A landscape with many valleys, sampled at points; each row gives a point and its height.
A ball rolls from a point to the lowest of its 2 nearest points, and stops where none of them is lower. Distance is the straight distance between rows; heights are no part of it.
J711 h=316: [  3   5  10  -1   9  -2   1   9 -19 -15 -18  -1   6  15   8 -23  -6   6
 -12  -8  14  30 -28  -7]
J831 h=469: [ -1  -9  18   5   6  -4  14   4  -8  24  10  13  -8 -31  -3  14  -5 -15
  -3  -6 -15  -5  11  -1]
J524 h=314: [-26   5  -9   0  14 -18  18  -6   1  -7  27  10 -18 -12 -16  18   9  -5
  10  -5 -15  -7   2 -13]
J359 h=569: [  0  -6  28 -15  -7 -27 -10  -2  -8  -2  -6  14  -1 -16  -6  21  -5  -3
   1  -6  -6   0  12   7]
J812 h=627: [ 18  -3  14 -19  -5 -20  -6 -15  22 -28 -15  26  -7   5  -6   5   3   9
  22  13 -13  -6  13 -10]
J681 h=435: [  3   0  18  16  -6  -2  11   2 -16  25   4   6  -9  -9  14  -5  -3 -18
 -13   5   9   5   5   1]
J818 h=402: [  7  -1  24 -14 -29  -6  -2   1   1  16   3  11   0 -19   8  14 -10  -2
   6   3   4 -10  14  36]
J292 h=556: [ -2  -6   5  17   5  14  -1   6  -8  25  16 -12 -13 -10   7  -3  -7 -16
 -10  12  -2  -7  14  -8]
J570 h=424: [ -9   7  -1  -5 -16 -10  -8   6   8 -29  -4   9   7  20   7 -11  10  14
   5  -4  -6  -9   3  -4]
J662 h=348: [-13   7  -2 -12 -13 -12 -13   3  15 -11   5   0   5  13   6  22  13  18
   8  -1  -4 -21  17  12]
J366 h=212: [-11   6 -24  -3   0  -1  -6  -5   8 -25   4   1   6  26 -27  -6   8  18
  13   1  -4 -11  -1  -9]
J963 h=308: [  6 -12 -18  -5  22  14  16   3  18   0   3   0  -5 -12  -8  17   2  -7
   5   3 -14 -15   2  -7]
J885 h=442: [  1   6  21   9 -12  -4  -1   5 -21   7 -17   3   5  11  11 -21 -14  -4
  -4   9   4  24 -24   4]
J866 h=503: [ 10 -11 -14  18  30  27 -16  -3  -1  12   6 -21   7  -6   4  -9  -7  -7
   1   7   8  -4   9   0]
J113 h=325: [  2  -4 -19  -8  15   9  17  -1  17  -7   5   2 -11  -5 -16  16   4  -3
  10   3 -11 -15  -3  -3]
J156 h=485: [  7   3  -2  12   2  10 -14  -1 -13   4 -16 -12  10  19  12 -23  -9   1
  -4  -3  20  25 -23   4]
J781 h=416: [ -1  -3   0  -2   5  -4   6   4   3   8  -2   1   3 -10   0   4   7  -7
  -6  -5  -7   4  -1  -5]
J716 h=395: [ -8   5  18   8  -4 -16  10   3 -23  25  12  12 -15 -13  12   2  -8  -2
  -8  -8   8   8   7   1]
J791 h=540: [ 19   0  21   0 -31   6 -13   8  -6  -5 -23   3  13   9   4 -16 -10   5
   6  10  -6  -3 -10  21]
J751 h=151: [ -2   8  21   2 -14  -6   9   7 -14  28  10  12 -15  -6  28  -6 -10  -5
 -13   0  27   4   4  17]
J185 h=289: [ -9  10   7  -6  -2 -14  10   2 -14 -32  -9   6  -1   7   0 -24   0   2
  -8  -4   8  20 -17 -16]
J295 h=462: [  9 -12  19   8   3   5  11   5  -4  22   4  13  -9 -32  -6  11  -5 -22
  -2   5 -15  -7  13   6]
J332 h=583: [  7  -8  27 -21  -7 -22 -11  -4  -5 -16 -12  19  -1 -10  -5  16   1  -3
   4  -3 -11   0  11   0]
J884 h=615: [ -8  14  18  11 -20  -9 -12  10 -18   3  -3   2   5  21  22 -13  -5   6
  -5   7   6  17 -14   9]
J851 h=284: [ 19  -3  18   8 -13   8   7   6  -4  13 -21   4   7  -6  11 -18 -17 -15
  -8   7  11   7 -15  14]
J858 h=492: [ 10  -1 -10  11  14  12  -5  -6  -6  13  -7 -11   7   3   7 -15  -4  -2
  -8  -5  14  17  -7  -6]
J280 h=332: [ 24  -7   0   7 -15  22 -10  -4  11  13 -20 -11  14   0  -2  -8 -14  -5
   4   7   8  -7  -7  25]
J270 h=392: [-14  12   5  -4   4 -16  18  -5 -20 -21  -3   2 -13   2  -4 -18   3  -6
 -11  -6   7  23 -17 -20]
J607 h=400: [-12   9  -5  -2 -24 -17 -10  -1   9 -30   1  15   6  16   9  -4  13  18
  11  -5  -5  -7   9  -3]
J471 h=534: [  2   3  -3  14  -6   5  -3  -1 -10  22  -6  -7  -4   9  14 -15  -6  -5
  -8   7   9  14  -9  -2]
J374 h=386: [ -4  -6   4  14  -2   9  -2   9   5  29  25  -2  -8 -14   5  13  -6  -8
   3   4  -5 -19  21   6]
J942 h=471: [ 13  -9   8  13 -12  13   4   6   5  25   2  -1   1 -13   8  -4  -9 -16
  -7  11  -1 -14   7   8]
J192 h=496: [ 28  -8   8  -7  14  16   3  -2   7  -6 -19  -3  12  -7 -22   8   5   0
   7  -4  -1  10  -5  10]
J49 h=279: [ 18  -5   2  11 -16  17  -7  -4   3  12 -21  -9  16   1   5 -18 -17  -5
   1   6  15   2 -10  18]
J944 h=191: [-18   9 -26   1   4  -3  -1  -7   5 -19   9  -6   2  22 -28  -8   8  16
   7  -2  -4  -1  -7 -17]
J595 h=393: [-12   3  -1 -10 -14  -7  -9   5   8 -16  -7  -3  12  13   6  -4  10  12
   0  -2  -5  -5   1   1]
J769 h=225: [ -5  -2  17 -13   2 -21  11   1 -12 -11  -9  11   0 -15  -2   3   5 -11
  -7  -7  -7  15  -4  -6]
J877 h=434: [  1  -4  10  14  13   3   6   5 -21  23   6  -2 -16 -10   3  -4  -1 -14
 -18   1   0   5   4 -20]
J346 h=449: [  2   1   3   6 -23   3  -5   1   6  21   2  -5  10   2   9  -2  -1  -3
   2   6  -1  -5   2  15]
J406 h=628: [  3  -1  28  -5 -22 -22 -17   5 -16  -6  -7  16   5  -3   4   0 -10   2
   7   0  -8   3   6  14]
J10 h=486: [ -8   3 -17  11  12  17 -10   7 -27  10  18 -17 -18   8  18   6   6  -9
 -27   2   6   5  10 -22]
J926 h=184: [-10  -1  15  -5  -1 -20   8   1 -15   3  -2   6   0 -14   6   4   3  -6
 -11  -8  -2  14  -3  -5]
J808 h=542: [ -4  -3  26  -9 -15 -27  -1  -1 -20   6  -5  17  -1 -18  -3  13 -14  -8
  -1  -7   0   4   6  13]
J413 h=474: [ -4  -8  16  -2  13 -16  13   3 -12  16   8  19  -8 -33   2  18  -5 -14
  -8 -12 -11   3   8   0]
J645 h=459: [  2   0  13   0 -19  -1   5   7   4  30  13   5  -4 -15  11   6  -7  -3
   2  -1   9 -15  15  26]
J85 h=360: [-21   6  -5 -10 -15 -18  -7  -1  13 -20  11   5   0  11   4  17  11  19
  15  -6  -2 -24  18   5]
J578 h=267: [  7   7  -6 -13 -20  -3 -11  -4  17 -31 -12  19   2  20   1  -8   5  23
  16   4 -12  -7   3  -1]
J889 h=210: [  7  -8   7   7  22   4  17   4 -20  11  -7   3 -10 -14  -2 -14  -1 -13
 -21  -8   4  18  -8 -24]
J159 h=178: [ -3  -4 -27  -1  15  13   3  -4  27  -2  11  -9  -3   2  -1   8   2  -2
   3   4  -3 -17   2  -5]
J467 h=229: [  7   2   5   1  13   1   8   1 -15  -1 -15  -3   3   1   3 -19  -5  -2
 -12 -10  17  30 -21 -10]
J876 h=404: [ -8   2   3   7  11  -1   9   3 -11  19  20  -3 -19  -9  15   8   8  -4
 -13  -9  -2   6  10 -19]
J850 h=441: [ 10 -11   5  11   8  10   5   3   0  25  -1   2   0 -17  -7   0  -6 -12
  -5   4 -11  -7   4  -4]
J336 h=352: [-19   5   2 -12   2 -20   9  -5   5 -19  11   9 -10  -8 -10  25   8  -1
   7  -1  -9 -16  11  -3]
J165 h=501: [ 19   0   8 -14  -8  -5 -13  -5   9 -33 -20  21   5  11   1 -14   2  17
   9  -4 -12   3  -3  -5]
J299 h=431: [ 10 -10   6   2   2   4   7   1  -1  19  -9   3   3 -15  -4   1  -2 -10
  -5  -1 -13   1  -4  -1]
J713 h=313: [ -9  10 -35  13  14  12  -3 -18  15 -14  12 -21   8  15 -11  -6   1   9
  10   0  13   1  -6  -3]
J446 h=460: [ 19  -7  -9  -3  22  13  13  -3  15 -12  -6   0   5 -10 -22   7   4  -5
   5  -6   2  -1  -7   3]
J442 h=418: [ 14  -4  -8  -6   0  15 -18  -1  14 -10 -17 -16  21  16  -4   2   2  12
   9  -1   3  -5  -6  15]
J408 h=567: [ -4   0  11 -15  -9 -15  -3   2  -2 -30 -10  12   5   3  -2  -5   6   1
  -1  -4  -8  -1   5  -6]
J776 h=388: [-14   2   3   3   8  -5   7   2   1  20  21   0 -12  -8  16  14   3   1
  -5 -10  -4   1   9  -5]
J495 h=527: [-10  11 -21   5   3   4  -4  -8   7 -25   4 -17   6  27 -14 -17   3  12
   6  -4  15   6 -12  -7]
J928 h=343: [ -9   0 -23  -2  13   2  18  -5   8  -7  10   4 -13  -4 -23  11   5  -2
  10   3 -15  -9  -6 -11]
J915 h=480: [-15   6  -7  -2   6 -12  18  -9  -5 -17   4   2 -10  -1 -18 -10   5  -3
  -5  -2   0   9 -12 -19]
J30 h=417: [ -7   8   8   5 -25  -3  -6   6  -1  16   2  -7   9   9  13  -1  -2   3
   3   5   3   4  -5  18]
J344 h=558: [ -9   7 -17   0  -1   4  -4  -2  12 -18  -1 -19   8  20   3 -16   3  10
  -2  -1  13   1  -8  -6]
J721 h=180: [ -4   5 -36   8  15  15  -9 -14  10  -3   8 -25   0  14  17 -10   2   7
  -2   2  16   1   2  -7]
J868 h=519: [ 15  -7   4  -5  13   5   9  -2  -1   1 -18   0  12 -11 -12  -5  -3  -2
  -7 -12   1  12 -12   3]
J455 h=426: [ -1   1  19  13  11  -4  15   5 -28  22   8   2 -18 -15   8   1   1 -14
 -16  -4   2  11   4 -19]
J198 h=438: [-13   0 -14   7  24  17   5   2  -3   0  25 -16 -28  -2   8   2   3 -16
 -12   0   0  -2  13 -27]
J66 h=613: [ 10  -2  14 -16  -8 -20  -5  -9   9 -30 -11  21  -3   2  -4   5   7   5
  11   6 -13  -7  12  -7]
J178 h=511: [-14  -4  21 -16 -15 -28  -5  -1 -17  13   5  15  -7 -16  -1  13 -19   0
   0  -8   2  -6   8  16]
J525 h=425: [-12   1  -6   7  20   6  16   1  -2  -1  22  -5 -30  -9   8   2   5 -15
 -12  -4  -6   0   7 -27]
J125 h=356: [  8  -2  27  -6 -19  -6  12   7  -6  22   1  15  -2 -24  14   5 -12 -12
  -6  -1  11  -4   8  25]
J824 h=204: [  2  -5  11 -11  10 -12  18  -2  -6  -6  -8  11   0 -22  -5   4   3 -15
 -12  -5 -11   9  -4  -8]
J947 h=272: [ 21 -18  -4  -1  28  19   8   1   9  11  -8   5   1 -20 -13  13  -4  -9
   1  -3 -10  -5   3  -1]
J240 h=354: [ -1   4 -32   8  17  12  -2 -11  19 -18   8 -13   9  15 -22   1   5   6
  16   2  11  -3  -5   1]
J163 h=368: [-15   1  -4   2 -12  -4  -9   3   9  32  22  -2   0  -3   8  19  -1  14
   6  -5  -5 -17  16  20]
J790 h=536: [  2   3 -10   9  -8   9 -16  -3  -9   6 -12 -19   8  22  18 -19  -6   8
  -2   3  16  18 -19   3]
J918 h=277: [-12  -2 -15  -6   6   4  11   4  25  -2  18   1  -8  -6   2  30  11  -2
   9   6 -18 -25   8  -2]
J674 h=584: [  5  -4   2  17  -4  14  -4   2 -10  26   5 -10  -8  -3  12 -12  -8 -13
 -14  13  10  -2   5  -4]
J87 h=665: [ -9   7  13   2 -19 -11 -14  15 -13  -3  -5   1  14  16  14 -12  -2  10
  -1   5  -1  12 -11   5]
J381 h=478: [ 27  -6  -8   0  21  21   4  -5  16 -14  -9  -6  15  -7 -18   8   6  -7
  10  -3   6   5  -7   9]
J271 h=206: [ -8  -2 -27   3   8   6  -1  -1  21   6  14 -14   2   7  11   8   6   2
  -2   4  -3 -10   3  -5]
J235 h=391: [ -5  -7  -9   3   5   4   1   5  16  18  12  -1   2  -8   4  18   6   0
   3   1 -14 -10   7   1]
J486 h=586: [ -9  10 -13  -1  -1  -1   0  -4   5 -13   0 -19  -1  19   7 -13   4   8
  -9  -3  14  11 -12  -8]
J52 h=515: [ 12  -2 -12  11  22  13  -7  -6 -12   8  -4 -14  -4   4   9 -12  -3  -3
 -16  -3  18  14  -2 -13]
J100 h=256: [ 21 -18  -4   2  33  20  11   2   7   4  -4   3   1 -23 -13   5  -4 -15
  -4  -9  -1   0   1  -6]
J453 h=378: [ -9  -1   7 -14   2 -17   7  -3   2 -12   2   9  -4 -18  -5  22  10  -5
  -2  -2  -9  -5   7   0]
J964 h=502: [ 18  -3  10   3 -19  11 -20   7  -3  -6 -23  -9  21  15   0 -18 -10  11
   6   4   0   3 -16  21]
J867 h=182: [  4   0   5   3  13  -4  12   1 -17   9 -10  -1  -5  -2   7 -11  -2  -4
 -17  -7   6  22 -15 -17]
J314 h=439: [ 10  -4 -13   1   4  11 -15  -1  10   1 -16 -15  18   7  -5  -6  -1   7
   3  -4   6   4  -6  11]
J505 h=312: [ 12   3  -4 -14  -9 -10  -7 -15  15 -34 -13  26  -3  17 -12  -5   4  21
  25   9 -13  -4   4  -7]
J56 h=675: [-11   4  12   0 -12 -13  -6   9  -8  -5  -7   1  10   8  10  -8   4   6
  -5  -1  -2  12  -9  -1]
J730 h=603: [ 19  -2  36  -6 -28 -15 -20   1 -11  -6 -14  19   3  -4   4   1  -9  -2
   9   7  -9   0  10  20]
J513 h=419: [ -6   2  16  11   8 -14  14   5 -30  22  10  12 -17 -15  15   6  -4  -8
 -13 -12   2  17   7 -13]
J303 h=566: [ -2   4  -4  12 -13   3  -9   0  -7  15  -8 -11   7  19  14 -14  -5   1
  -6   4  10  15 -11  -1]
J624 h=340: [  4   0  22   9 -15   0  11   6 -13  15 -16   8   3  -8  14 -15 -12 -15
  -8   7   9  13 -14   9]
J571 h=468: [  9  -3  -4   6  -8  14 -20  -1   0   3 -17 -17  21  15   1 -16  -7   7
   5   0   7   8 -15  18]
J475 h=510: [  3   4   4  21   3  11  -3   8 -34  19   5  -7 -21   3  10  -3  -2 -22
 -24   9  13   6   3 -13]
J682 h=505: [ 30  -9   6   5  17  16   4  -3   1   1 -17  -1  16 -13 -17  -2   1 -10
   1 -11   2  16  -9   5]
J834 h=290: [-18   1 -13  -1  10   1  17   1  21   0  23   2 -14 -11   4  23   9  -7
  10  -2 -11 -15   9  -5]
J685 h=300: [-26   1 -12   1  14  -9  18  -3  11  -4  27   5 -18 -10  -3  20   7  -4
  10  -3 -11 -12   8  -6]
J347 h=401: [  6  -1  22   9 -12  -4  13   5  -9  25   3   9  -3 -18   8  -1  -6 -15
  -5   1   6  -2   6  14]
J983 h=148: [ -9  -2 -33   5  19  12   8  -6  20  -5  14  -7  -7   6 -12   4   0   0
  10   4  -3 -14  -2  -9]
J261 h=436: [ 19  -7  -3 -16  22   8  17  -5  14 -13  -8   4  -5 -11 -25  15   5   0
  11   5  -7  -8  -2  -1]
J193 h=467: [ 12   6 -12  -1   5  13  -4  -5  14 -32  -9  -7  16  19 -24  -5   7  11
  14  -2   9   0  -1   5]
J638 h=589: [  1  12 -24   7  11  11  -2 -13  -9 -14  -1 -19  -8  19  11 -16   2   1
  -9  -7  24  21 -13 -11]
J449 h=367: [-6 -1 -6 -6 -9  0 -9  6 13  1 -4 -9 12 11  3  5 11  9 -1  3 -7 -6 -2  4]
J978 h=396: [  5  -1  -5 -16  11  -6  14  -9   8 -20   0   8 -11  -4 -29  17   8   5
  18  16 -13 -16   0  -6]
J254 h=475: [ 17  -7 -16  23  32  24 -16  -9   0   4   1 -17  20  -5   5 -12   3  -7
   3   0  15   7   5   0]
J893 h=699: [-12   4  -1  -4  -6  -4  -3   4  -4  -7  -7  -9   6  14  12 -13   5   7
  -9  -4   5  12 -12  -5]
J106 h=412: [ 11   3   0  -8  -6   4  -7   5   1 -35 -17   8  13  15  -6 -21   0  14
   2  -9   4   4  -9  -3]
J203 h=447: [-17  12  -9   0   5 -13  16  -8 -19 -21   3  -3 -13   8 -14 -20   3   2
  -7  -5   2  19 -17 -24]
J543 h=346: [-25   6   3 -15 -19 -18 -13   4  -4  23  18  -1   0   3  13  11  -7  22
   5  -5   1 -14  11  20]
J667 h=369: [ -8   6  -8  -9  -4 -23  -7 -11  -4 -28  -2  26  -1   9 -24   2   9   9
  13   0 -15  -1   5 -23]
J989 h=249: [-14   3 -19  -4  -6  -1   1   0  23 -16   5  -9   2  13  -5  11  14   8
   5   8  -8 -19   1   1]
J222 h=239: [ 18 -14   0  10  33  19   9   2  -1   2   0   0   4 -20 -15  -5  -4 -16
  -8 -12   5   9  -3 -11]
J503 h=383: [ 24  -8   9  -9  -4  12 -12  -2  11   6 -24  -9  13   6 -15   2  -2   8
  15  11 -10  -6  -4  21]
J665 h=327: [-17   6   8  -6 -18 -15  -2   2  -7  28  14   5  -5  -5  10   8 -10  12
   3  -4   3 -11   7  22]
J84 h=381: [-4 -5 -6 -3 -8  1 -7  3 15 13  1 -7  9  2  5 15  9  2  3  1 -9 -6  4  9]
J764 h=231: [-11   6 -28  -1  -1   3  -6  -3  19 -17   3 -12   5  23 -17  -1   9  15
  11   6  -1 -15  -2  -2]
J992 h=307: [ -6  11  18  10 -12  -5   9   4 -22  29  10   9 -19  -3  20  -1  -8  -4
  -7  -4  21   6   3  10]
J962 h=131: [ -8   2  10  -1   3 -13  11   2 -16   5  -6   3  -2  -5   7  -6   4  -7
 -15  -7   1  21 -10  -9]
J445 h=476: [ 10  -5  -3  15 -12  11  -3   1   6  23  -2  -8   7  -1   6  -6  -8  -9
  -4  10   4  -9   2   7]
J229 h=330: [-23   4 -10  -5   8 -18  11  -4   2 -15  18  10 -11  -8 -21  25  13   1
  14   3 -16 -12   2  -8]
J221 h=377: [-18  10  -5  -2 -20 -17 -13  -3   6 -26   9  18   0  19   7   5   9  19
  16 -10  -4 -15  17   0]
J620 h=403: [-25   7 -11  -6   8 -22   6  -7  -6 -21  12  13  -4   4 -24   7  14   3
   3  -4 -14   1   3 -24]
J538 h=453: [-11   1 -14   7  18  16  -1   5 -11   6  25 -16 -22   1  16   7   7 -12
 -18   2   3   1  15 -23]
J615 h=595: [  5  -4  21 -21  -5 -23  -1  -6   3 -25 -10  18  -5  -9 -11  14   8  -5
   1   1  -9  -1  10  -5]
J285 h=326: [  3   1  -5 -16 -19   0 -18   5  22 -10  -7  -3  11  21   8  12  17  19
  14  10 -11 -18  11   9]
J499 h=258: [ -6   7 -38   7  15  17  -4 -17  17 -10  12 -25   3  14   3  -7   0   7
   5   3  13  -5   0  -4]
J51 h=389: [  2   3  20   8 -12  -9   6   4 -18   8 -14   6   4  -1   5 -14  -8  -6
  -5   2   0  15 -17   7]
J993 h=398: [ -6 -12  -3  10   9  11  -3   9  10  24  19  -4  -4 -10   7  14  -1  -8
   3   5 -14 -11  16  -6]
J200 h=443: [ 14   1  -7  -3   6  17 -10  -3  16 -25 -11 -12  20  12 -14  -2   7   7
   8  -7   8   2  -5   9]
J333 h=521: [  0  11  11  12 -16   2  -9   5 -19   5 -12  -1   3  22  18 -22 -10   1
  -7  12  11  19 -26   9]
J902 h=483: [  8  -5  14   7 -19   8   1   9  10  28  11   2  -1 -14  16   4  -5 -11
  -1   7   7 -15  13  20]
J403 h=387: [-19   3  -8  -7   0 -24  -1  -9  -5 -27   8  21   0   9 -24   8  15   8
  10  -4 -14  -1   7 -24]
J758 h=526: [ -2   1  -5  18   9  18 -10   7 -29  19   8 -14 -17   2  14   1  -2 -15
 -21   9  10   4   4 -19]
J167 h=181: [ 16   0   7  12 -15  15  -2   2   1  17 -18  -5   8   0  14 -23 -18 -12
  -5   8  20   7 -13  14]
J379 h=466: [  8  -5 -10   5  10   8  -5  -2   3   5 -10 -13  12   6   1 -11  -3   2
  -6  -9   9  10 -13   0]
J480 h=455: [ 16  -4 -18  14  23  21 -14 -10  12   3  -4 -18  21   1   3 -11   3  -4
   5  -3  14  10  -1   5]
J23 h=454: [ -9   5  -9  -2  11  -6  19  -7   1  -7   4  -3  -7  -3  -5  -8   5  -5
  -8  -5   0  10  -9 -14]
J906 h=302: [  6   5  -3 -13 -14  -1 -13  -1  21 -24 -11   8   5  21   1   1  13  20
  13   7  -9 -15  10   1]
J913 h=473: [  4   7  17  18  -3   7   6   3 -28  23   7  -2 -18  -2  15  -3  -2 -19
 -19   6  17   5   5  -9]
J653 h=495: [  0   8 -15   6   2   7  -5  -3   6 -31  -3  -6  13  20 -27 -15   1  13
  11  -6   9   5  -7  -3]
J774 h=226: [ 15 -11   4   6  33  12  14   2 -11   5  -5  -2  -3 -19 -11 -10  -7 -13
 -14 -13   7  14  -5 -18]
J237 h=323: [  3   7   5  -1  -8  -4  -6   9  -7 -35 -12   8  12  16   1 -27  -3  16
  -2 -10   7   9 -14  -5]
J43 h=114: [-11   3 -33   5  21  11   8 -10  11  -8  19  -7  -7   9 -18   1   1   4
   9   0  -1  -3  -8 -12]
J57 h=353: [-13   2   9  -1 -10 -16   2   2  -8  23  12   6  -3 -13   5   9  -7   4
   2  -6  -1  -3   7  13]
J199 h=451: [ 13 -13  13  12  -1  14   9   6   2  25   1   2  -5 -22  -3   4  -7 -20
  -6   7  -7 -13   9   2]
J584 h=335: [ -5   6 -10  -9 -15   0 -14   6  27 -10   1  -8   8  22   2  18  20  18
  12   7  -7 -23  13   9]
J542 h=372: [-10   2   7  -1  -2 -10   5   3  -2  21  12   4  -3 -18   8  19  -1   1
   1  -9 -10  -3  11   5]
J461 h=651: [ -7  -2  20  -7 -16 -19 -12   9 -13  -8  -8  11  10   1   7   1   3   6
   2  -5  -7   5   2   3]
J880 h=543: [ -3 -16  -2  12  14  25  -7   9   1  23  13 -15  -6 -13   1   2 -10 -18
  -5  17  -8 -14  14  -5]
J619 h=575: [ 13   0  28  -3 -35  -3 -12   6  -6  -7 -18   8   8   0   7  -3  -7   2
   8  13  -9  -3   4  25]
J217 h=359: [-12   4 -21  -9  15  -6  13  -6   4 -15   7   7  -6   1 -31  10  12   5
   9   4 -14  -6  -4 -18]
J103 h=380: [ -1   0 -11 -14   6  -4   6  -6   6 -21  -1   8  -4   2 -31  10   8   8
  13  11 -13 -12   2 -11]
J298 h=292: [ 17 -18 -10 -10  23  15  11   3  17   6  -2   4  -6 -14 -10  20   0  -8
   6   3 -14 -12   2  -6]
J92 h=337: [  4  -2   5 -11 -21   2 -25   7  14  -3 -11  -5  13  17   2  10  11  16
  11  10 -13 -10  11  15]
J390 h=493: [-15  -4  14 -18 -11 -28   2  -2 -15  21  11  16 -11 -27   0  18 -20  -1
  -5 -10  -3  -7   7  12]
J881 h=366: [ 22  -7   9  -3 -15  13 -12  -3   7   9 -24  -9  13   5  -8  -6  -9   2
   9  11  -5  -4  -7  25]
J436 h=240: [ -9   3 -29   3   8  11  -4  -7  15   5  13 -20  -5  13  17  -2   4   2
  -6   2   4  -4   1  -8]
J110 h=349: [  1   1   5  -5 -20   2 -17   6   8   4 -10  -9  17  12   1   4   8   9
   6   5 -10  -8   2  16]
J466 h=287: [  1   4  25  -5 -15 -10  10   9 -12  24   6  14  -5 -13  25  -3 -13  -5
  -5  -1  19   2   5  24]
J38 h=541: [  6   0  11 -13 -13 -13  -6  -1  -2 -37 -14  21   5   6  -1 -13   1   5
   2  -4  -6   5   2  -8]
J311 h=423: [ 10  -1 -24   8  19  18  -4 -10  17 -11   0 -16  16   2  -1  -8   4   1
   2  -5  13   4  -4   5]
J908 h=413: [ 11  -8  -8 -17  17  -1  19  -8  11 -16  -2   7 -15 -14 -31  20   3   2
  20  16 -14 -14  -3  -7]
J182 h=347: [ -1   4  26 -14 -33 -12 -11   5  -5   6  -1   9   2  -6   9   5 -13   7
   9   3   6  -9  12  32]
J334 h=264: [-13   2 -16  -7   0   1   5   1  24  -9   8  -5  -3   2  -1  22  14   3
   7   6 -11 -19   3   4]
J750 h=415: [-10   3   0   4  13  -4  19   0  -6   3  20  -1 -23  -9  13   6   7 -11
 -14  -8  -3   7   5 -24]
J717 h=379: [-17   8   3   6 -24  -5 -11   3   1  22  11  -9   6   9  16   4   0  12
   6   2   5  -4   2  21]
J959 h=159: [ -1   8   7  -5  -2 -10   2   8 -12 -36  -9  11   5   8  -5 -30  -6   7
  -8  -7   6  17 -17 -12]
J259 h=432: [  5  -2  17  -2 -20  -2   5  -1   3  21   4   9   1 -18   3  15  -6  -6
   7   2  -6 -14  10  26]
J207 h=374: [ -9  -1   1   6  -7   5  -1   5   7  32  23   0  -5 -12   7  17  -3   4
   7  -3  -5 -18  16  15]
J133 h=444: [  8  -9  17  15   9   8  10   8 -17  23   4  -4 -13 -19  -2  -8  -9 -22
 -16   8   0   2   4 -13]
J637 h=271: [-11   5  17 -11 -27 -18  -1   6  -9  16   8  11  -2  -9  12   3 -17   4
   2  -2  11  -7   6  28]
J407 h=397: [ 23  -7   3 -13   0  11 -16   0  16  -3 -20 -10  15  12 -11   6   4  16
  12   7  -7  -9  -2  15]
J783 h=358: [-19  10  -2  -3 -20  -9 -13   3   4  22  17  -8   7   8  12  13  -2  19
   9  -4   2  -9  11  21]
J586 h=458: [ 18   0   5 -12  -6   8 -12   3   9 -32 -21   9  12  15  -9 -12   1  19
   6  -7   0   2  -4   0]
J531 h=623: [-10  15 -16   0  -1   2   3  -8  -7 -11   0 -15 -13  23  12 -14   4   5
 -12  -3  17  18 -13 -15]
J672 h=162: [-16   6 -28   3  17  -2   7  -8   5 -14  11  -9   0  12 -28  -3   4  10
   5  -5  -2   4 -10 -18]
J564 h=230: [  8  -6   2 -14  13  -4  22  -1   4  -9 -10  10  -2 -18 -15   4   4  -9
  -6  -4 -10   1  -5  -6]
J82 h=482: [-11  -6  15  -9   1 -23   7  -1 -12  21  15  18 -13 -30  -1  18 -15  -5
  -4 -11  -7  -4   8   4]
J174 h=399: [ -1  -1   4 -12   3  -9   8   0   5  -4  -2   3   4 -13   2  15   9  -4
  -4  -4 -12  -2   3   0]
J473 h=345: [  1   5  -9  -9  -7 -13  -7 -13   5 -32  -6  25  -1  14 -21  -3   9  17
  17   2 -16  -4   6 -17]
J342 h=433: [ -6  -3  -5  -3   7  -5  11   0   4  -1  -1  -3   0  -5   4  -4   7  -2
 -14  -4  -4   5  -8 -11]
J683 h=568: [  8  -2  -2  19   4  12  -2   0 -15  25  -2 -12  -7   5  10 -14  -6 -10
 -12  10  12   5   0  -9]
J263 h=385: [  6  -1 -27   2  16  18  -2  -7  22 -15   2 -14  10   7 -11   4   3   1
   8   1   9  -6  -5   7]
J358 h=524: [  2 -14 -10  10  27  30 -11   3   0  16   9 -22   2  -8   0  -3  -9 -11
  -2  12  -2 -12  13  -3]
J264 h=548: [  8   5 -18  11  23  17  -4  -8 -13  -8  -1 -15  -3  10  10 -15   3  -2
 -12  -7  27  22  -7 -13]
J860 h=405: [  4   4   7   5   1   2  -8   7 -19  -6 -20  -5  11  17   8 -24 -10   5
  -7  -2  15  27 -29   1]

Where does a ball stop that starts at each point below?
J292 | J721
J475 | J751
J758 | J665
J902 | J637
J607 | J285
J192 | J962
J620 | J962
J374 | J665
J947 | J962
J445 | J665
J453 | J43
J38 | J959
J311 | J721
J989 | J43

Call two points neighbours if one is among the 2 nearest of the other. Go from one point of each pair to the other, from neighbour to neighbour, staying as low as possible. Name the highest point that can't be avoided.
J578 / J471 | J303
J665 / J824 | J620
J665 / J449 | J993
J637 / J959 | J915
J824 / J962 | J769
J824 / J43 | J174
J665 / J751 | J758
J721 / J43 | J436
